Each row is a point on a tangle of strands that fork and nearly touch. The rows are in no order.
(in the rows, 128 means zero)
Points whose rows are less than 60.4 apart are linked; no others are. Some points are linked to none.
<826>: [178  92 145 109 225 170  77 123 148 140 111 154  56  83 122 164 103 124
 134 126 112 158]
<1262>: [172  87 134 133 218 171 119  80 194 129  85 113 109 108 107 158 162 151
 129 116  87 107]
<1069>: [184  84 128 111 121 135 128  78 196 123 109  66 150 152  88 100  90 124
 109 135  96 107]
<825>: [120 142  56 107  84 137 152 119 149 123 122 160  91 181 104  87 148 122
 106 148 111  62]
<2716>: [175  69 181  94 187 171 109 132 139 145  99  88 104 128 143 162  52 112
 156 158 115 178]
<79>: [106 155 142 125 216 143 107 123 128 131 140 173 136  88 141 142 145 156
 160  90 134 123]
<333>: [117 120  90 139  76 110 129 180 106 104 128  77 154 180 137 113 116 121
 129 139 111 125]
<1523>: [112 119 139 156  66 106 128 142 103 120 148 118 145 152 104  92 149 134
 131 130 145 114]
<2700>: [162  86 174 182 106 127 122 130 176 147  60  52 146 140 118  79 108 142
  77 134  87 146]
<1827>: [101 119  77 137 227 170 119  95  86 107 144 159 122  91 134 163 148 112
 141  84 145 125]
<2686>: [115 150 163 141  82  80 115 189  83 110 176 129 125 108 190 143  75  95
 142 131 140 216]
<685>: [177  92 149  96 204 182  83 117 128 157 107 132  58  99 132 164  96 118
 140 132 109 174]
<2711>: [128 103 130 156  78 104 119 164 121 107 117 104 147 191 105  80 121 130
 104 133 132  91]
<890>: [176  90  62 117  77 128 137 102 188 144  99  71 143 200 122  87  82  92
 133 126 102  80]
<2250>: [131 138  79 102 198 160 149 104 135  97 118 145 132  93 132 143 132 119
 120 124 146 112]
<570>: [ 71 146  75 104 105 136 159 123 107  57 148 201 127 137 101 112 164 111
 121 125 155  91]
<2640>: [108 161 190 167 120  88 131 156 108 133 136  88 151 125 165 138 100 196
 121 150 137 142]
<1353>: [ 88 137  90 118  62 128 142 127 136 109 108 154 111 168  86 104 180 127
  86 104 119  63]
<1242>: [ 96 197 143 104 165 110 118 139  86 164 152 155 129  99 160 159 144 150
 145 103 140 140]
<2755>: [165  93 134 132 243 158 114  96 194 108 106 144 101  86 111 170 135 129
 124  98 103 119]
<1041>: [106 147 147 143  92 103 135 138  96 138 156  96 153 124 132 111 140 138
 145 138 150 150]
<335>: [ 89 145 100 128 168 150 154 105  78 104 148 202 137  98 148 125 159 129
 142 117 180 104]
<914>: [110 153 128 112 137 127 135 128 110 165 124 140 140 101 134 129 169 135
 134 131 145 140]
<2594>: [137 103 107 135  48 114 154 132 121  97 102 101 126 215 117  85 132 113
  80 108 138  53]
<1611>: [142 109 166 127 198 153 101  96 161 147 107 130 124  94 122 164 164 145
 151  95 106 142]
<2413>: [176  96  44 111  54 123 150 105 172 139 122  91 134 181 134 106  93  76
 143 133 101 102]
<2316>: [130 107 185 167 168 139 119  86 158 152 129 170 132 113 108 136 183 176
 141 106 111  78]
<2762>: [186  81  55 119  65 118 138 110 190 140 102  81 146 188 132  97  74  75
 133 135 101  87]
<1305>: [159  95 130 149 115 110 115 129 183 130  87  56 137 189 104  77  94 122
  81 144  71 105]
<765>: [119 134 200 150 165 113 118  93 104 152 143 119 133 126 124 144 149 183
 164 117 116 129]
<1469>: [101 140 127 170  68  94 105 197 116 110 142 100 159 165 147  92 120 143
 130 144 128 129]
<1239>: [ 70 142  87 103  96 129 152 125 135  69 132 188 133 134  95 112 170 123
 108 119 145  74]
<1591>: [126 127 191 134 127 103 119 149  79 146 156 132 111 117 181 175  60 124
 153 123 146 197]
<2708>: [101 174 172 152  99  85 131 169 113 118 156  84 161 112 180 141  99 153
 127 140 135 170]
<354>: [ 97 130 101 157  33 107 134 170  77 112 150 129 132 183 131 107 158 122
 129 128 147 103]
<454>: [116 145 127 112 108 115 137 133 102 150 142 109 144 109 133 137 155 115
 135 121 135 172]
<1004>: [133 105 116 153  53 106 141 159 124  96  98 102 139 215 133  80 127 113
  76 121 138  58]
<134>: [132 131  94 108 211 159 133 114 134 105 112 154 133  94 136 161 130 128
 130 105 144 117]
<230>: [106 157  75  96 104 131 144 151 125 113 132 162 107 157  98 101 162 121
 118 151 119  99]
<2171>: [160  97 132 125 236 154 105 107 175 105 111 157  98  83 117 176 122 122
 125  96 117 127]
<824>: [159 133 107  75 144 139 110 148 105 151 140 166  91  87 142 147 106  97
 108 140 135 188]
<1001>: [123 125 211 131 158 124  93 135  77 156 161 137  95 116 156 174  65 132
 167 115 130 200]
<251>: [ 90 161 145 163  56  89 131 145  82 122 180 129 135 141 125 107 159 130
 136 134 151 130]
<322>: [110 167 106  99 164 134 110 143  97 138 143 186 137  79 155 183 107 128
 141  78 158 155]
<1698>: [155  87 198 127 156 128 108 106 128 146 117 128 120 123 132 187 104 130
 164 109 130 173]
<1972>: [115 141 101 108  94 121 134 151 103 127 145 105 135 140 109 123 161 102
 137 128 113 159]
<2362>: [105 165 191 168 107  90 146 140  60 120 164 116 145 131 151 152 130 188
 124 138 154 123]
<2198>: [ 94 197 133  99 123  98 121 150  80 168 162 139 133  92 167 163 135 116
 125  99 152 173]
<50>: [155 115  77 133 161 166 132  59 217 123 103 129 106 115  90  73 138 122
 113 160 112  63]
<751>: [109 145 176 161 112  89 133 145 119 139 136  86 161 121 156 128 101 174
 129 145 145 138]
<2124>: [ 93 163 137 126 141 120 152 124 110 129 143 202 140 101 146 137 161 149
 139 117 165  89]
<1788>: [184  65 173  94 167 150 126 119 145 139 104 100 105 132 137 153  64 121
 144 166 124 171]
<1088>: [158 102 130 171 104 114 113 147 169 127  71  56 136 192 119  69 107 125
  79 140  66 117]
<2432>: [166  97  91 131  98 116 129 118 174 140  93  64 135 215 121  67  85 114
 110 140  96  72]
<1625>: [101 171  77  85 146 144 143 143 115  94 141 158 142 113 113 113 145 104
 126 126 144 138]
<222>: [ 93 164  70  94 114 134 148 152 120  85 141 179 115 150 103 101 155 117
 127 146 139 102]
<2076>: [147 103 120 164  87 106 120 162 147 118  81  86 134 207 126  67 112 127
  80 150 104  87]
<2141>: [151 102 225 172 122 123 120 174 151 175  98 102  92 115 177 159  72 145
 147 156  98 191]
<57>: [101 178 177 144 114  94 147 121  71 156 161 151 123 120 144 154 169 166
 128 127 143 107]
<1908>: [161 116  51 111  67 135 149 103 154 142 125  83 126 187 125 107 108  98
 140 131  96  98]
<1582>: [131 113 204 171 143 101 120 101 119 143 130 117 147 142 119 137 120 196
 149 123 129  98]
<21>: [139 161  65  87 156 146 135 118 133  81 147 162 123  98 122 141 108  82
 109 118 141 145]
<2328>: [141 109 170 124 124 113 128 120 106 148 130 122 133 117 150 180 105 119
 147 116 145 183]
<1668>: [ 90 147  89 118 155 153 154 115  84  95 146 193 140  94 138 113 156 120
 136 125 178 115]
<2499>: [ 82 139 104 112  85 126 144 133 141  99 126 177 129 128  88 110 178 126
  99 119 136  74]
<950>: [163  95 134 129 230 164 115  92 195 121  94 130 105  95 111 167 153 139
 126 110  96 111]
<1406>: [112 125 170 157 153 135 132  95 149 151 124 178 135 114 119 147 184 172
 132  97 119  63]
<2007>: [167  98  74 121  87 127 137 107 175 137 100  70 137 208 120  72  86 104
 124 133 102  71]
<1439>: [188  76 135 119 119 120 118  85 217 128 108  71 143 160  93 109  75 112
 100 142  90 114]
<2689>: [ 85 164 138 172  39  90 126 156  82 108 181 127 140 161 133 112 152 134
 133 124 153 118]
<1172>: [107 162 164 185  77  91  99 182 133 127 139  96 154 137 158  90 119 162
 106 149 116 144]
<1057>: [ 96 172 140 120 107 106 145 139 103 157 153 166 129 104 132 118 173 137
 131 135 159 114]
<2400>: [132 133  77 106  83 131 144 137 112 127 137  95 120 176 106 113 144 113
 131 135  95 123]
<664>: [114 129 167 144 114  96 133 138 133 139 127  80 164 119 152 146  97 148
 137 133 138 157]
<1371>: [123 140 191 139 117  96 124 183  89 142 154 125 111 105 197 159  51 124
 144 142 144 201]
<2126>: [180  96 122 110 122 147 135  71 177 122 114  72 141 142  83 103 106 129
 119 134 102 112]
<67>: [148  99 199 126 163 134  92 107 113 156 131 145  99 113 134 181 103 125
 164 109 128 185]
<1256>: [130 121 193 120 160 135  85 128  79 169 152 144  89 110 152 173  77 125
 165 115 131 201]
<1731>: [136 114 109 130  76  83 125 195  97  86 144 117 129 156 157 149  95  86
 143 138 109 179]
<1122>: [167  80 193 157 104 132 129 176 159 157  87  80 100 103 157 123  77 122
 127 178  81 196]
<191>: [103 185 110  88 131 115 123 157  96 155 149 162 144  84 151 156 130 106
 123 101 157 168]
<483>: [133 149  69  98  96 132 142 134 131 129 138 110 113 166 110 124 151  98
 127 135  91 135]
<2364>: [102 183 178 161  95  87 135 174  84 111 166  95 156 121 175 129 110 178
 116 153 144 153]
<1842>: [111 147 185 171  88  97 146 109  89 134 151 121 151 133 133 142 135 175
 118 123 157  92]
<2105>: [170  77 206 175  88 127 131 162 162 159  87  92 105 106 161 137  81 137
 122 160  92 188]
<288>: [119 148  60 101 159 156 146  95 156  75 140 151 116 128 104  91 137 108
 131 155 136  91]
<2374>: [100 172 174 186  60  83 114 176 110 104 168 117 157 144 152  99 121 164
 100 147 141 124]
<2526>: [131 121 216 147 148 110 111 171 127 155 126 125 104 123 176 168  49 137
 153 146 128 188]
<646>: [152 145  96  75 143 129 116 151 114 132 144 179 108  87 136 153 108  94
 103 129 142 179]
<536>: [110 135 141 132 233 152  95 110 136 113 151 167 136  62 135 155 127 138
 148  66 138 142]
<802>: [129 132 173 125 123 109 112 138  66 165 156 143 102 112 171 181  83 117
 148 115 146 202]
<2628>: [113 136 137 131 100 109 138 129 102 146 144  92 154 114 128 126 143 130
 145 130 141 163]
<535>: [ 87 115 125 144 163 152 161  96 139  98 131 194 150 108 135 145 170 150
 133  99 161  60]
<1349>: [161 103 100 144  96 107 132 135 161 132  90  66 132 216 129  62  89 112
  94 150  96  71]
<1081>: [134 111 112 163  87 107 112 182 136 120  94  77 145 188 131  82 110 128
  93 144  93 109]
<1909>: [ 80 184 102  97 124 122 141 159  87 113 154 187 139 100 130 102 153 119
 140 126 174 135]
<729>: [143 105 151 123 144 140 131  96 125 154 105  99 146 121 123 159 140 150
 152 119 126 140]
<1911>: [112 144 118 115 101 124 138 139 110 142 138 130 133 122 101 101 176 122
 131 146 132 135]
<1959>: [144 113 134 109 109 128 143 118 121 130 128  95 146 119 118 148 135 114
 130 127 128 167]
<216>: [161  66 194 125 162 149 122 157 167 164  77  89 105 125 150 150  58 121
 131 184  94 180]
<353>: [116 143  15 110 143 158 138  95 187  92 124 142 111 161 112 106 119  76
 157 140 136  90]
<1651>: [104 136 110 168  59  99 112 202 101 110 132 103 155 178 158  96 121 137
 129 146 129 118]
<2558>: [126 123 196 156 147 105 123  96 105 149 138 121 140 134 120 139 136 188
 163 124 130 114]
<1798>: [144 128  58 118 193 158 136  87 109  92 141 162 107  85 133 169  99  93
 112 110 152 132]
<1623>: [160 117 125 102 126 140 141 101 137 137 118 110 134 111 114 153 144 112
 120 126 120 159]
<688>: [195 102 113 114 137 158 141  57 188 131 110  96 116 117 107 139 128 118
 117 134 104 122]
<1423>: [152 103 104 130  60 126 150 104 135 106 103 109 111 214  99  74 133 119
  90 108 126  47]
<1226>: [ 70 177 117 124  64  98 135 170 101 122 163 174 121 131 118 113 188 117
 127 124 153 109]
<922>: [147  93 157 117 119 119 139 119 135 132 113  93 158 119 128 160 109 126
 134 127 134 162]
<1067>: [151  94 145 119 138 144 138  94 133 146 100  90 153 119 114 140 138 156
 138 130 124 126]
<1776>: [104 152 177 171  75  91 141 125  90 122 167 116 152 132 133 120 139 159
 121 133 162 112]
<1385>: [ 98 181 135 115 101  91 125 145  78 156 173 121 135 104 162 157 136 100
 130 108 143 190]
<282>: [117 154  45 107 158 159 138  92 172  80 137 140 115 137 105  98 128  90
 141 142 135  97]
<1906>: [104 162 175 179  69  86 128 156  99 106 169 115 158 140 144 107 119 160
 108 140 153 121]
<1395>: [130 114 199 178 114 101 132  96 119 144 125 120 158 143 121 136 123 185
 130 115 145  77]
<694>: [ 84 155 138 130  72 110 140 131 123 134 144 166 135 114 103 116 189 127
 110 116 147  91]
<721>: [108 174 186 168 110  87 138 162  81 118 158  98 153 125 167 139 112 193
 116 152 147 141]
<1409>: [110 134  79 149  34 101 129 203  84  99 127  98 159 170 175  86 122 124
 109 161 133 104]
<174>: [175 101 120 106 121 153 143  75 166 128 116  80 137 127  94 126 126 128
 120 135 103 128]
<63>: [ 94 200 150 113 146 101 138 142  75 160 157 170 127 105 157 145 154 157
 139 122 152 119]
<1214>: [103 120 120 142 184 152 151 109 124 104 133 198 139 108 136 137 159 149
 145 113 163  79]
<1459>: [ 89 141  97 116 132 143 161 116 107  80 143 200 139 103 116 109 165 119
 126 130 172  96]
<133>: [158  94 154 178 102 121 112 144 169 133  71  54 137 165 114  69 116 133
  76 138  75 133]
<1337>: [ 62 147 104 112  74 127 136 130 140 106 116 159 131 138  90 102 188 133
  92  95 129  66]
<2386>: [101 165 136 127  83  91 127 152  78 134 176 106 140 114 160 148 135  96
 140 111 139 198]
<330>: [102 133  75 128 207 162 118 106  83 106 139 166 125  84 140 173 130 116
 140  84 152 138]
<111>: [167 143  94  90 143 138 134 109 163 121 131 144 109 109 116 147 132  93
 101 134 116 151]
<1417>: [ 88 135 156 147 144 136 147 102 154 140 124 180 145 111 131 148 183 168
 124  95 131  50]
<52>: [121 143 178 134 102  90 120 182  74 134 168 126 113 100 198 149  55 110
 141 137 146 212]
<267>: [120 129 189 175  99 102 142  98 107 141 134 122 155 136 125 137 133 174
 123 112 152  77]
<2642>: [143 108 166 105 161 148  85 136  85 174 133 145  84 104 151 173  94 120
 158 120 133 197]
<793>: [160  84 148 124 136 145 135  91 139 148  97  90 155 127 104 117 133 162
 132 136 127 112]
<215>: [115 150 116 108 124 129 138 135 115 151 130 134 139 108 117 112 174 124
 127 139 136 138]
<1567>: [111 137  76 112  61 128 152 125 135 116 114 156  94 181  98 103 164 122
  88 124 115  60]
<2044>: [112 166 182 157 111  93 147 120  63 148 164 125 132 129 145 148 151 173
 133 135 148 121]
<790>: [138  85 189 174 144 119 111 118 176 173  60  72 155 136 127 121  97 176
 106 136 108 121]
<1220>: [ 69 172 113 113  77 106 144 164 114 110 153 191 124 125 110 110 179 117
 126 121 161 102]
<1780>: [ 98 145 148 146  62 107 140 121 110 139 149 142 138 122 102 109 179 133
 117 120 147 100]
<2026>: [169 117 116  74 151 154 109 132 106 156 134 134  79  96 144 143  96  97
 117 150 125 192]
<1841>: [136 114  83 125  77 109 136 164 123 106 121  73 147 186 129 120 102 115
 124 139  97 115]
<147>: [116 142 154 145 110 112 147 110 101 165 137 146 135 114 129 128 168 158
 136 134 150 109]
<775>: [122 149  16 111 148 155 136  87 168  83 141 151 110 150 115 123 113  56
 154 123 141 114]
<730>: [109 162 145 116 203 133 102 125 132 145 134 165 131  90 143 157 145 146
 155  87 129 135]
<593>: [165  71 191 106 179 159 118 154 157 156  85  82 109 127 150 157  43 113
 141 172 103 180]
<1425>: [140 143  82 107 124 153 133  97 168 127 124 124 108 148  89  89 153 119
 119 149  97 103]
<876>: [ 75 124 114 129 140 147 169  96 129  89 130 190 152  99 132 136 172 139
 122 107 168  64]
<908>: [ 80 179  88 102  90 108 133 193  88 131 155 155 121 143 125 109 176 107
 140 136 139 140]
<249>: [142 104 159 134 190 151 110  91 153 153 105 120 127 106 112 149 171 163
 159 108 107 131]
<119>: [178 100 106 125 111 152 126  69 176 128 111  96 119 175  75  57 124 129
 121 134  99  78]
<1481>: [ 97 175  52  88 150 154 145 133 112  73 150 159 125 128 111 112 136  92
 132 128 138 130]
<710>: [ 76 156 131 118  94 117 151 128 132 121 134 182 145  99 115 120 180 132
 112 116 156  81]
<853>: [143 137  97  88 155 137 109 150 105 135 134 189 115  77 146 173 100 114
 119 113 156 169]
<2185>: [186 101 128  87 186 172 104 113 128 157 109 127  62 104 142 159  97 118
 132 146 116 172]
<54>: [137  95 149 147 109 112 121 139 145 130 112  81 166 142 101  84 113 147
 110 149 131 118]
<1396>: [117 119 146 147  88  93 118 176 147 110 129  84 163 130 136 131 106 119
 122 138 113 164]
<2488>: [160 131 110  97 136 146 138 100 156 131 117 119 122 109 111 145 151 107
 110 134 109 144]
<1015>: [115 154 133 112 158 130 131 126 116 167 121 145 136 101 141 147 165 147
 146 124 139 132]
<638>: [122 112 168 163 103 100 123 153 167 147 100  75 160 116 144 130  97 145
 105 141 117 154]
<420>: [ 95 141  87 130  47 112 140 173  79 131 144 140 114 173 120 111 178 120
 128 138 135 108]
<2162>: [119 140  79  99 170 156 151 106 141  90 128 156 129 106 113 100 144 122
 119 153 145  92]
<1104>: [136 113 146 137 135 139 142 102 123 161 110 149 134 113 114 123 175 158
 130 138 135  96]
<70>: [119 105 128 155  69 113 125 151 107 109 134 113 142 179  96  87 137 131
 118 126 139  99]
<1561>: [117 145 147 123 179 134 122 121 130 162 116 157 130 106 137 143 167 156
 152 118 132 118]
<1159>: [101 179 146 107 191 125 103 134 105 151 144 167 132  95 152 164 141 147
 150  82 133 141]
<560>: [ 98 145  83 132 196 163 108 114  83 111 148 181 130  78 143 179 121 122
 146  73 150 147]
<1483>: [117 156  15 113 149 153 133  79 141  77 155 152 100 144 117 129 118  48
 146 118 145 122]
<794>: [175  63 175 115 146 134 128 104 148 137 103 112 128 131 125 179  93 133
 142 135 132 157]
<375>: [ 70 166 105 110  93 116 151 149 113  96 150 199 137 116 109 110 172 115
 126 118 165 102]
<2399>: [146 112 123  93 208 166  74 148 119 146 127 171  75  74 134 170  88 132
 141 121 132 168]
<387>: [108 134 109 122 185 149 146 123 115 113 123 186 142 101 138 126 154 144
 142 127 163  96]
<997>: [177  90 132 122 141 161 143  71 151 144  98  95 138 124  92 106 145 158
 117 141 114  96]
<1078>: [ 75 142  80 114 120 147 160 106 100  58 153 200 128 118 109 111 172 103
 120 125 163  97]
<1167>: [151 125 102 103 105 135 136 111 142 121 136  92 130 147  93 121 140 110
 125 133  93 139]
<1361>: [128 114 111 154  87 103 110 183 147 114 100  69 149 173 132 108 105 125
 102 141  83 125]
<56>: [128 124  54 124 212 165 140  78  97  98 141 144 111  89 132 164 126  93
 117 107 148 115]
<2513>: [109 177 107  83 128 120 128 156 109 144 145 154 141  90 137 145 142  97
 121 109 146 168]
<1387>: [ 98 170 143 124 126 112 147 132 107 152 144 185 137 103 139 133 168 147
 131 129 161  98]
<943>: [108 164 115  98 111 114 131 146 107 150 146 128 140 104 130 142 160 100
 126 122 137 174]
<2028>: [107 176 171 190  63  87 100 185 123 116 149 112 152 144 164  90 121 164
  99 150 118 134]
<1200>: [144 115 117 108 105 129 139 120 134 117 135  87 145 139  98 127 134 114
 127 133 108 152]
<2054>: [162  77 182 124 151 132 120 105 139 139 106 117 129 129 130 183 103 134
 156 120 130 161]
<2201>: [121 151  91 100 162 141 116 142  98 123 141 188 134  75 147 179 107 116
 130  89 164 159]
<438>: [125 110 128 167  58 103 124 173 125  99 100 110 147 206 132  83 127 121
  83 129 134  75]
<1797>: [100 127 120 142 236 161 107 106 118 105 152 166 136  74 134 153 134 137
 153  73 138 138]
<969>: [152 103 175 115 168 144  87 121 106 167 126 156  85 108 139 177 112 120
 153 113 130 188]
<745>: [110 133 145 136 128 131 148 110 139 146 120 183 141 105 125 136 178 153
 121 117 144  73]
<2240>: [104 173  24 102 151 158 137  94 120  74 158 154 108 140 117 123 122  65
 136 119 138 127]
<1183>: [133 110 180 155 191 143 112  94 155 154 129 167 128 107 113 131 185 177
 150 114 111  95]
<2664>: [118 132 132 126 128 130 147 122 127 150 118 170 136 102 117 118 177 148
 122 141 148  93]
<806>: [162 106  96 130  75 141 143  87 150 123 107 125  98 204  87  67 137 117
 103 119 111  56]
<227>: [ 88 180 124 113  99 103 135 158  98 147 161 155 128 109 123 107 177 120
 135 136 152 135]
<410>: [ 96 150 139 152  81  91 120 174 111 108 157  85 162 133 150 119 116 127
 144 132 129 165]
<425>: [127 149  58 101 175 157 141  99 110  84 145 155 126  84 129 148 117  90
 112 111 153 137]
<1285>: [118 138 147 135  80  80 117 176  81 113 173 127 127 118 170 144  92  89
 143 123 141 210]
<2339>: [106 145 104 118  89 121 132 155 100 133 147 122 125 146 103 104 175 119
 133 142 121 139]
<951>: [109 132 116 126  86 111 129 157 100 116 152  90 148 142 122 130 142 106
 145 125 120 166]
<2191>: [ 95 194 164 129 118  90 150 137  69 157 166 167 122 112 147 149 172 157
 123 129 153 110]
<2598>: [182 108 122  80 163 160 113 114 122 157 123 131  71 103 144 147  99 105
 121 150 123 183]
<1649>: [149 135  91 103 116 147 137 101 157 128 131 102 120 144  91 111 149 111
 122 138  89 127]
<2218>: [185  61 171 104 151 137 132 108 148 133 105 109 117 131 131 163  82 127
 139 154 127 161]
<1358>: [130 141 156 110 135 114 103 135  86 176 149 158 105 102 162 186 111 118
 138 105 144 187]
<865>: [160 114  95 130  98 154 133  77 166 130 109 125 101 176  75  65 143 129
 113 135 100  73]
<932>: [182  90 111 122 118 146 119  71 197 128 101  73 133 186  77  55 100 123
 125 127 101  78]
<2231>: [131 100 156 153 102 111 127 130 126 129 120  98 165 138 101  88 122 150
 119 141 146 111]
<1741>: [ 77 156  67  97 106 134 157 144 103  67 146 197 117 148 103 106 157 111
 129 133 151  98]
<238>: [155 106 107 155  86 108 135 149 147 123  85  77 128 211 135  64 102 119
  81 153 100  71]
<2421>: [104 141 143 178  79  91 102 190 134 119 132  93 160 151 145  88 118 148
 118 146 117 136]
<321>: [171  91 136 140 128 116 114 104 198 134  84  58 139 190  90  65  88 120
  85 143  81  91]
<2604>: [127 126 205 139 141 109 118 186 109 155 134 118 104 115 192 159  43 128
 153 147 132 201]
<1747>: [119 130 161 131 236 146 102 107 160 128 141 155 134  61 133 140 147 155
 149  83 126 134]
<1716>: [ 89 149 128 176  35  96 123 174  83 101 167 128 144 177 146 107 140 135
 132 124 152 108]
<875>: [115 137 131 126 186 139 133 125 133 142 117 176 137 106 135 133 163 158
 147 127 145  98]
<1707>: [181  76 178 103 208 184  84 107 130 149 112 118  70 102 120 161  98 119
 159 128 111 181]
<1997>: [ 82 156 107 135  50 102 132 169  87 132 156 151 115 157 114 113 185 117
 132 131 144 115]
<2478>: [140  99 153 143 103 122 135 111 118 142 121 108 156 129  99 100 138 152
 128 140 149 112]
<771>: [130 121 166 125 157 133 118  97 119 160 116 114 137 119 134 170 145 145
 163 100 125 153]
<541>: [ 92 173  80  91 149 144 144 147  93 102 146 171 147  94 125 111 144 108
 133 124 163 140]
<2630>: [179  88 129 121 131 129 116  78 200 129  96  66 141 184  79  60  92 122
 105 136 101  79]
<303>: [175  93 119 129 170 173 140  71 165 144  88 116 122 116 103 115 157 164
 113 146 106  80]
<124>: [137 120 156 126 218 149  96 109 164 135 114 152 126  78 126 163 153 138
 145  86 117 142]
<2154>: [165  67 187 126 143 132 130 160 166 152  88  94 109 117 150 140  60 119
 122 189 100 179]
<652>: [146 116 105 118 215 155 115 119 140 102 116 167 112  86 130 179 112 121
 129  92 138 132]
<1263>: [176  86 123 138 202 178 133  69 184 142  85 111 109 114 104 132 157 167
 126 134  91  83]
<380>: [143 102 148 141 112 133 141  98 119 156 114 121 148 124 102 109 158 157
 129 138 139 104]
<1370>: [112 126 143 148  69 118 135 126 107 134 145 131 138 134  95  99 171 131
 121 130 143 109]
<742>: [160 113 114 109 202 149 101 129 139 118 115 179  97  87 132 182 105 120
 127 104 137 146]
<1037>: [135  96 135 129 105 116 124 138 146 117 116  71 163 148 100 103 110 131
 116 141 114 132]
<192>: [110 166  44  99 159 157 142 100 124  68 154 152 116 128 112 113 130  82
 132 130 136 123]
<557>: [117 131 105 143  66  89 121 201 113  89 135  96 151 159 159 149 106 102
 137 133 105 161]
<2763>: [ 97 153 153 159  88  91 119 171 124 118 152  82 166 125 157 116 108 144
 133 139 131 162]
<568>: [155  99 216 180  98 119 126 163 160 168  95 100 102 112 170 158  78 144
 132 152 100 186]
<1565>: [109 144  83 108  92 130 141 153 111 128 135 137 109 164  98  99 171 120
 124 146 114 112]
<339>: [133 147  46 104  94 149 145 112 161 144 118 125 100 180 110  95 140 112
 128 147  94  89]
<2344>: [162  73 184 140 120 128 129 170 166 152  88  89 106 109 152 126  69 116
 117 186  87 189]
<1853>: [145  98 170 151 181 147 112  87 144 159 112 135 131 117 107 132 173 176
 161 117 108 110]
<228>: [150  84 191 180 124 123 119 121 180 173  53  61 146 131 130 128  97 164
  96 127  94 144]
<1209>: [102 140 119 142  79  94 123 172 103 107 157  86 159 144 142 131 128 108
 149 125 125 174]
<396>: [136 119  76 123  74 124 145 145 105 117 134  84 131 188 117 101 124 121
 130 140 103 105]
<2420>: [170  94 148 117 226 160  82 124 155 128 117 170  72  76 119 169 109 126
 129 113 121 152]
<747>: [108 130  97 145  71  98 122 196 107 100 130  85 160 164 151 126 117 118
 138 139 109 143]
<2368>: [132 106 163 131 118 110 136 127 134 139 121  84 164 119 136 154 102 136
 137 128 141 158]
<2102>: [138 108 227 159 148 113 110 164 153 160 107 121 102 126 165 171  61 141
 151 146 112 183]
<1403>: [120 148  45 104  93 147 145 115 156 131 118 149  96 177 110  85 142 116
 121 156 107  77]
<1630>: [144 135  47 109  79 144 149 109 150 143 125 102 109 183 118 104 134 105
 134 142  90 101]
<2448>: [113 124  95 161  49 102 121 203  96 104 119 105 153 181 163  89 122 128
 110 152 133  99]
<675>: [143 106  99 136  83 101 123 166 151 109 110  72 145 179 131 125  89 110
 108 143  79 122]
<1411>: [184  71 178  97 206 191  90 112 131 147 110  95  79 114 124 165  77 114
 163 128 108 182]
<2480>: [141 135  76 120 131 157 128  85 192 123 116 135 103 145  87  76 147 119
 120 152 100  77]
<1681>: [161  92 155 124 227 148  87 116 171 121 117 169  91  67 117 174 122 124
 127  97 119 148]
<2428>: [129 128 225 142 156 111 102 138  93 142 151 135 102 122 156 180  59 137
 161 116 128 192]
<1652>: [ 94 183 123 106 183 132 107 137  89 140 153 178 136  85 159 169 119 146
 154  76 145 145]
<852>: [ 69 141 115 118 111 135 162 112 136  92 131 187 154  98 118 121 174 135
 113 109 162  71]
<1065>: [ 82 188 110  98 116 110 137 169  95 131 158 174 134 106 127 104 165 119
 137 129 160 136]
<2380>: [115 115  61 133 227 170 134  79  96 103 143 142 109  90 128 165 142 103
 124  99 146 109]
<2575>: [103 153 146 150  75  97 132 140  86 135 167 120 139 133 123 104 158 135
 142 138 152 140]
<1415>: [134 136  89  99 185 159 149 109 147 107 111 141 134  97 125 125 143 127
 118 144 136 104]
<1598>: [173 121  83 105 197 149 128 103 144 102 122 168  92  86 135 165  87 105
 115 126 145 132]
<94>: [143 115  71 134 149 161 126  69 211 113 108 148 101 136  86  65 138 116
 114 156 115  53]
<1109>: [105 132 120 134 226 157 117 117 127 111 132 169 138  94 134 140 147 146
 160  94 146 116]
<2690>: [123 129 180 135 165 127 114  89 117 162 125 113 133 122 132 160 147 164
 170 108 115 144]
<1513>: [150 160  77  87 146 139 132 119 160 103 139 160 114 111 118 139 119  85
 103 129 122 146]
<2142>: [168 119  84 123 162 167 137  58 214 135 102 109 111 109 101 102 141 119
 113 150 103  86]
<1576>: [180 117  97 114 145 163 142  55 204 133 106 104 113 110 101 124 138 116
 112 140  98 109]
<474>: [165  78 181 178 106 132 127 125 182 154  53  51 146 128 127 107  98 148
  78 126  85 153]
<1295>: [116 145 145 132  83  87 126 156  85 129 170 116 136 114 161 151 112  89
 138 114 139 207]
<15>: [ 88 155 125 132 155 135 157 117  99 112 147 208 140 100 147 138 157 147
 146 109 173  89]
<929>: [182  79 166  89 190 187 102 116 128 150 109  86  87 121 139 170  60 106
 157 138 111 182]

A fork is a point with three links, a tip a point with one. Leave the first point through the second and follow the links. Name the first fork or tip that comes.
<380>, <2478> -> <1037>
<794>, <2054> -> <2428>
<853>, <2201> -> <1159>
<333>, <747> -> <1731>

Follow the links from the first point to the second, and from the first to the third. Name the last point that the two ways share.
<802>, <1295>, <568> -> <1371>
<222>, <914>, <951> -> <2339>
<124>, <63>, <322> -> <1159>
<67>, <2154>, <1707> -> <2716>
<94>, <664>, <111> -> <1959>
<1167>, <21>, <2640> -> <1959>

Name the points in between on the shortest way along the links from the first point to the second, in order.
<2413>, <1403> -> <1908>, <1630>, <339>
<593>, <2218> -> <2716>, <1788>
<228>, <2630> -> <474>, <2700>, <133>, <1088>, <1305>, <321>
<1067>, <2558> -> <729>, <771>, <2690>, <765>
<2198>, <1371> -> <1385>, <2386>, <1295>, <1285>, <2686>, <52>
<2386>, <1041> -> <1385>, <2198>, <191>, <2513>, <943>, <454>, <2628>
